A landscape with many valleys, sampled at points; each row gives a point and its height.
From any point a ball rolls to the lowest of the 2 points nearest to it. It stops when none of these is lower. Distance is the straight distance between rows; heights are no part of it.
saku (h 26.4): [-17 -31 -34 -23   5  -1 -19 -22 -45  14 -10   3  -1 -18  -9 -11  15  22
 -14   8  12   3  -5]
sekuv (h 58.6): [ -7   2 -40  -1  -1   3   9  15 -31  21  10 -49  26  32  23 -10 -10  20
 -12 -16  15 -23 -19]
tatef (h 54.5): [ 14   8 -11  30  19 -73 -33   3  -9  30 -42  27  30 -77 -24 -30   5 -13
  56  16 -10  13  40]
Lises (h 61.2): [  0   7 -19  41 -10  -9  -2  23  -9 -10   7   2  18   0 -21  35 -14 -12
 -12  12  20   6  -5]
magaz (h 37.3): [ 50  47  -2  47  32 -41 -33 -21  20  42 -16  31 -21 -16  -6 -21  29   4
  68 -25  29  26  19]
Letez (h 52.4): [ -2 -86 -46   6 -20  18  -5  -5 -18  20 -18  34   3 -30  15 -12  15 -45
 -54   6  -8   1   4]
gamit (h 51.1): [  2  40  33 -27  14  11  25  16  16  -8  36 -46  11  21 -10   6  -8  34
  -7  17  -3 -15 -11]
Gol (h 20.2): [ -7  -2  25  -1 -40  27  52  11  29 -35  27 -24   0  15   4  29 -14 -25
 -28   4 -17 -24  -8]
reg (h 67.8): [ 19 -14 -33  53  -9  -5 -39  28 -18  21 -40  38  35 -55 -23  15 -18 -68
  -3  22  17   6  32]
vis (h 20.1): [-23  33  41 -33 -29  30 -10   6   8 -18   7  21 -28  -1 -28  34 -23  -8
  14  43   1   4  -5]
mok (h 21.3): [-29 -35 -14 -40  -8  15 -13 -16 -39 -10  -4 -11 -10  -8  11 -18  -5  26
 -13   3 -11  -2 -22]
lesu (h 13.9): [ 32  23  -3  17  13 -12  15  -2  11  -3  13 -39   3  13   6 -40  30  39
  -8 -35 -13  13  -3]
naka (h 7.7): [-26 -41 -17  -7 -57  34   1   1  -4   0  -8 -24  -3  31  55 -20 -30 -27
 -32  -9 -18 -30 -14]
Nepu (h 10.1): [ 57  69  49  41  45 -41   6  16  50  17   3  22  -7  12  -4  -4  12   9
  25 -24   8  37  12]
sud (h 58.5): [  4 -13  11   6 -64  44  -2  20  27 -10   0   6 -20   7 -18  -6 -11 -36
 -23  21 -22   3   7]
vilun (h 51.0): [  4 -63 -33  34 -54  28   3   2  28   0 -11   2 -14   7   8 -11   2 -54
 -50  -3 -21 -19  13]
Popib (h 44.0): [  2  66  72 -37  54  -9  -8 -33  46 -16  21  13 -29  33 -21   4   4  33
  40  16  -2  -9   8]
sef (h 37.5): [ 25  63  68 -22  52 -16  21  -5  47   9  15   3  -8  27 -26   5   9  22
  14   6  11  13   8]
mapak (h 23.0): [ 17  19 -20  25  26 -56 -36 -23  -3  36 -25  27  -2 -27 -27 -19  29  10
  73  -4  22  21  25]
busi (h 45.5): [-21   6  25 -46  -8 -10  32  -3  15 -30   1  15 -10 -10  -6  35  -5  -8
   6   0  18  19  -7]
Fugov (h 25.3): [-14  17  15 -13 -40   2 -29  10  -1   7  -8  28 -26 -14 -29  22 -20 -26
  16  54   7  17  18]
Rola (h 49.3): [-19  25  56 -59  16  21  12 -13  -3 -49   6 -10  -5   7  -1  16 -17  23
   0  -8 -20 -21 -32]
zife (h 40.8): [ -5  36  46  -3 -13   4  19  31   4 -21  39 -11 -10 -12 -15  11  -5  15
  11  43 -27  11  31]
sorop (h 55.6): [  5  34  -1  32  13  -3   5  32   4  -4  26 -19  26  10 -22  34 -10  11
  -4  21  15   7  -6]
gapu (h 14.6): [ 19  -5 -51  54  25  -6   3  14 -20  -6   2 -32  31  -1  -1 -13  17  16
  -9 -37   8  -3   5]
vazif (h 8.6): [ 11  39  -3  24  18 -48 -22   1   5  18  -8  11  -1 -20 -29 -14  14  22
  52  13  14  23  24]
figam (h 53.1): [ -2  21  -6 -13   4   2   7   8  -8   0  22 -43  11  21  -5  -4   0  33
 -11   0   0 -13 -14]
Vipu (h 81.2): [-11 -13  -9 -16  25 -36  17 -13   0  -7   0  13  -8 -13  -5  -4  39  26
  18 -16  21  35  -5]
von (h 23.4): [-43 -28  -9 -27 -17  17  15   0 -17   3   2 -30  23  51  81   1 -35   5
 -15 -29   0 -28 -32]
kare (h 46.1): [ 28  56  13  46  45 -12   7  33  18   8  27 -19  17  15 -23  16   8  29
  10   5   8  16   1]
Nidi (h 32.5): [ 39  61  20  45  52 -31  -4  27  33  16   6   3  12  12 -20  14   4  12
  34 -11  26  27   5]
vova (h 44.8): [-26  -9  25 -69   9  32   7 -15 -18 -36  -7 -15 -12  13  34  11 -16  28
  -2 -18 -11 -20 -44]
gaba (h 43.8): [ -5 -56 -60  13  16 -16  23   3 -30  21   3 -33  19  -9  43 -33  16  16
 -10 -37  -8   0   1]
dinum (h 41.7): [  6 -18 -31   7  -7 -26 -40  -5 -32  32 -29  26  19 -61 -32  -2   4 -29
   2  39   7  10  32]
baz (h 15.3): [-20  13  41 -22 -39  49 -11   4   7 -30  -9  29 -23  18 -15  25 -18 -23
 -16  27  -7  -5 -23]
dapog (h 51.4): [-34  36  40 -27   0 -28 -26 -13   2 -14   7  28 -27 -11 -26   9 -24  12
  45  50  -5   4  23]
Merim (h 66.8): [  3   0 -36 -20  24  -5 -29 -43 -34  29   2  -9 -11   5 -17 -43  30  51
  19  -2   3  -7  12]
delom (h 60.6): [  2 -15   3  24 -52   3  -5  23  15  -6  -8  21  -5 -21 -21  12 -10 -46
 -15  29  -6  22  20]
Som (h 18.8): [-16  -3  50 -43 -14  49  27   7   4 -41  11  -7   6  37  28  28 -27 -19
 -32  -6 -27 -43 -55]
gupag (h 47.8): [-11 -85 -68  15   2   1  15  -1 -32  24   0 -14  18 -15  46 -27   1 -14
 -37 -14  -7 -14   5]
gimir (h 66.1): [ -7 -52 -53  41 -23  21   1   0 -29  20  -4 -15   5  40  24  21 -21 -25
 -43 -19   5 -40  -3]
Movoz (h 27.2): [-13   2  39 -45  -8  22  73  -2  29 -46  25 -25  11  14  11  30 -12 -14
 -23 -11  -7 -17  -7]
tole (h 28.7): [-31 -13  26 -28 -14  26  25   2  -2 -18  14 -26  23  53  52  17 -31  -4
 -29 -20 -13 -48 -50]
Das (h 14.0): [-14 -26  10 -15 -56  39  30   3  12 -23  10 -28  -5  23  27   7 -22 -26
 -33  -5 -24 -30 -14]
panot (h 26.6): [ 23  45  29   0  13 -14  19   4  22 -12  23 -28  -7  11  -8 -28  26  41
  -3  -8 -19  10   6]
muru (h 55.1): [ 53  20   0  23  34 -15 -14 -53  11  46  -9  42 -43   2  12  -6  54  14
  21 -43  31  29  -6]
gupet (h 74.3): [ -2  -9 -17  27   1 -49  15  22  18 -16 -10   7  22 -33  -6  23   8 -14
  23 -15  23  29   5]
nati (h 33.4): [ 12  -7 -48  75   4  -1  -3  19 -12 -11  12 -44  38   1   5   4 -12  -1
 -21 -19  -5 -30  10]
let (h 48.0): [  6  -9 -15   5  13 -58 -44 -18 -17  41 -26  30  27 -75 -31 -20   8 -25
  31  39 -14  10  43]
Gavis (h 36.3): [  6 -31 -41   2 -14  14 -38  -9 -37  31 -22  25  11 -33 -32   9   3 -28
 -15  28  21   6  19]
Nav (h 47.4): [ 59  32   9  53  15 -33 -30 -47  23  43 -15  48 -40 -22  11 -15  43  -7
  46 -40  23  21  11]
Tep (h 49.9): [-30 -19  21 -70 -15  49  -2  -1 -22 -18 -17 -31  -6  21  71   4 -43   0
  12 -24 -15 -27 -40]
Nof (h 66.4): [  4   0 -31  55  -6 -15 -23  24 -21  -4  -9  16  27 -33 -26  17 -13 -29
  -8  16  19  18  16]
Biko (h 10.6): [-10  11  49 -26 -34  66  15  13  21 -38   8   7 -10  33  -1  32 -16 -32
 -27   6 -24 -30 -34]
Tul (h 69.1): [  9   6 -13  51  -1 -49   0  44  15  -3 -19   9  27 -54 -13  17 -23 -27
  43   9  13  22  24]
Nuka (h 40.7): [-25  -9  11 -59  27  13  20 -16  -4 -14   4 -15 -12  15  25  -7   9  45
   1 -27   2  -1 -33]
kital (h 68.7): [ -4 -49 -59  26 -14  19  -4  -3 -39  13 -13  17   9  11  -1  26  -1 -25
 -39  -6  28  -7 -11]
Gugi (h 34.1): [-14   5  42 -55  28   6  58  -6  28 -33  20  -8  14  23   3  30   0   0
 -19 -22   8  -2 -26]
Leruf (h 52.6): [  6 -89 -41   1 -37  39  -8  -5  11  26 -22  21 -15  -5  20 -29  10 -51
 -55  -3 -18 -12  14]
bodu (h 64.1): [ 16  -4 -45  -1  39 -11 -34 -51 -41  41  -9  20  -9  -7 -31 -30  52  37
  32  -3  25  -1  20]
kadot (h 38.3): [ -5 -39 -40  -8  29 -15  21  -8 -26  12   3  -3  -2  -7  26 -39  41  40
  -4 -34  -4  20 -11]
rorek (h 78.2): [ 11 -14 -30  19  26 -34  24   1  17  -5   2   3  16 -12   0  13  32   8
  13 -33  29  29 -10]
lovil (h 43.9): [ 12 -39 -38  80 -22   5 -12  14   2  -6  -1 -23  17 -14  -2  11 -14 -32
 -38   0 -18 -34  20]
pemur (h 45.1): [ -1  14  16  14 -36  14  20  33   3 -20  30 -30   3  -9 -12   5 -13  -2
 -13  33 -28  -2  14]
degib (h 49.4): [-28 -26  -9 -12 -25 -17  21  -3   3 -16  -2  23  -6 -18  -2  24   2 -22
 -12   3  14  32  -4]
fato (h 22.5): [ 19  46   5   9  31 -32 -23 -25  14  18   7  18 -23  11 -33 -11  30  32
  41   2  22  16  13]
gado (h 61.7): [ 11   7 -15  55  13 -50 -30  35  -7  15 -36  22  44 -80 -18 -18 -16 -25
  42  15  -2  16  36]
mukol (h 28.6): [ 43  70  71   2  55 -40  13  -2  54  29   2  25 -20  33  -7  -1   1  10
  29  -4  16  27  12]
goki (h 14.8): [-33 -27 -21 -28 -25  20   9   2 -24  -3   0 -25   3  18  44 -11 -23  10
 -25  -8  -7 -22 -27]
Redev (h 40.6): [-20  -5   9 -46  27  -4  31 -12   9 -31   8   7  -2  15   8  23  11  26
 -10 -12  17  12 -29]
Kunus (h 57.1): [  4 -24   0 -13 -64  64 -13  17  16   1 -17  -7 -24  23   6 -33 -20 -30
 -29  16 -36 -21   6]
Mozaz (h 53.4): [-23 -25  22 -48 -47  64  -2   6 -10 -24 -20 -21 -13  19  55  -8 -38 -15
  -8 -19 -32 -27 -29]
Famed (h 36.2): [-21   8  19 -51  34  -4 -14 -40  -7 -17   1   3 -24  14  -1 -13  16  54
  18  -7   5  -5 -22]
sasa (h 53.2): [-19  48  79 -66  36   9  17 -21  15 -53  13   9 -15   1 -17  21 -13  17
  27  -5 -14 -13   0]
Zura (h 63.2): [ 11 -15  -9  36 -43 -20 -22  30   8  19 -33  39   6 -43 -20   2 -18 -65
  -7  33  -6  24  30]
soduf (h 31.4): [-24 -23 -28 -27  -8  -4 -38 -24 -35  19 -17  33 -10 -26 -28   6   6  -5
  -3  34  19   9   1]
zor (h 48.3): [  8 -30 -24  66 -46  23  -7  20  23  -4   0   0   2   6  -6  10 -12 -47
 -41  16 -16 -14  15]
rof (h 48.8): [ -5   6  -8   1 -30  14  -2  20 -15  -4  13 -40   5  -4  -4 -11 -12  14
 -18  19 -15  -9   0]
tunu (h 60.4): [ 33  10 -27  18  42 -14 -27 -55 -18  41  -6  37 -31   7 -12 -28  53  27
  36 -25  30  14  13]
nul (h 29.4): [ 27 -10 -26  22  27 -14  17 -11  -3   8   0 -15   4   9  21 -42  46  33
  -6 -58  -2  18 -16]
vovi (h 48.2): [-19  58  59 -30  23 -19 -14 -10  18 -20  22  16 -28   9 -27  17 -16  28
  53  34  -5   0  18]
Ripuf (h 55.5): [ -6 -29  12 -36 -62  80 -24  11   2  -8 -34 -11 -17  35  39 -36 -32 -32
 -13 -17 -40 -27 -18]
Vone (h 44.9): [ 16  60  71 -28  46  11  36  14  37  -3  36 -24  16  24 -25  19  -5  23
   6  23  -4  -7   2]
sevuf (h 50.2): [-27 -79 -43  -3  -7  11  12  -2 -36   4  -2  12   3 -22  30 -15   7 -10
 -43  -3 -10   3  -8]
zivef (h 63.3): [-12 -29 -55  20 -10  15   6   6 -49  21   0 -31  30  42  40   6 -25  -5
 -27 -24  11 -35  -4]
miget (h 34.9): [  9  45  35  11  15 -18   7  19  11 -14  31 -17  -6  -1 -23 -10  10  34
  15  24 -22  19  21]
ros (h 31.2): [ -8  33  12 -31  38 -19 -18 -32  13   0  12  13 -22  20 -20   1  21  40
  24   0  20  11 -11]

Call two points neighbours if one is among the 2 nearest of the other. Go from one point of each pair to the other, from neighbour to neighbour, staying as low as possible. Name the highest point that can't be avoided.
lesu, Nepu -> figam
naka, vazif -> Nuka
naka, Biko -> tole
gapu, lesu -> nul

For each start below, name the point where the ball stops.
Tul -> naka
Nof -> Nepu
Letez -> lesu
Leruf -> gapu
reg -> naka
zivef -> lesu
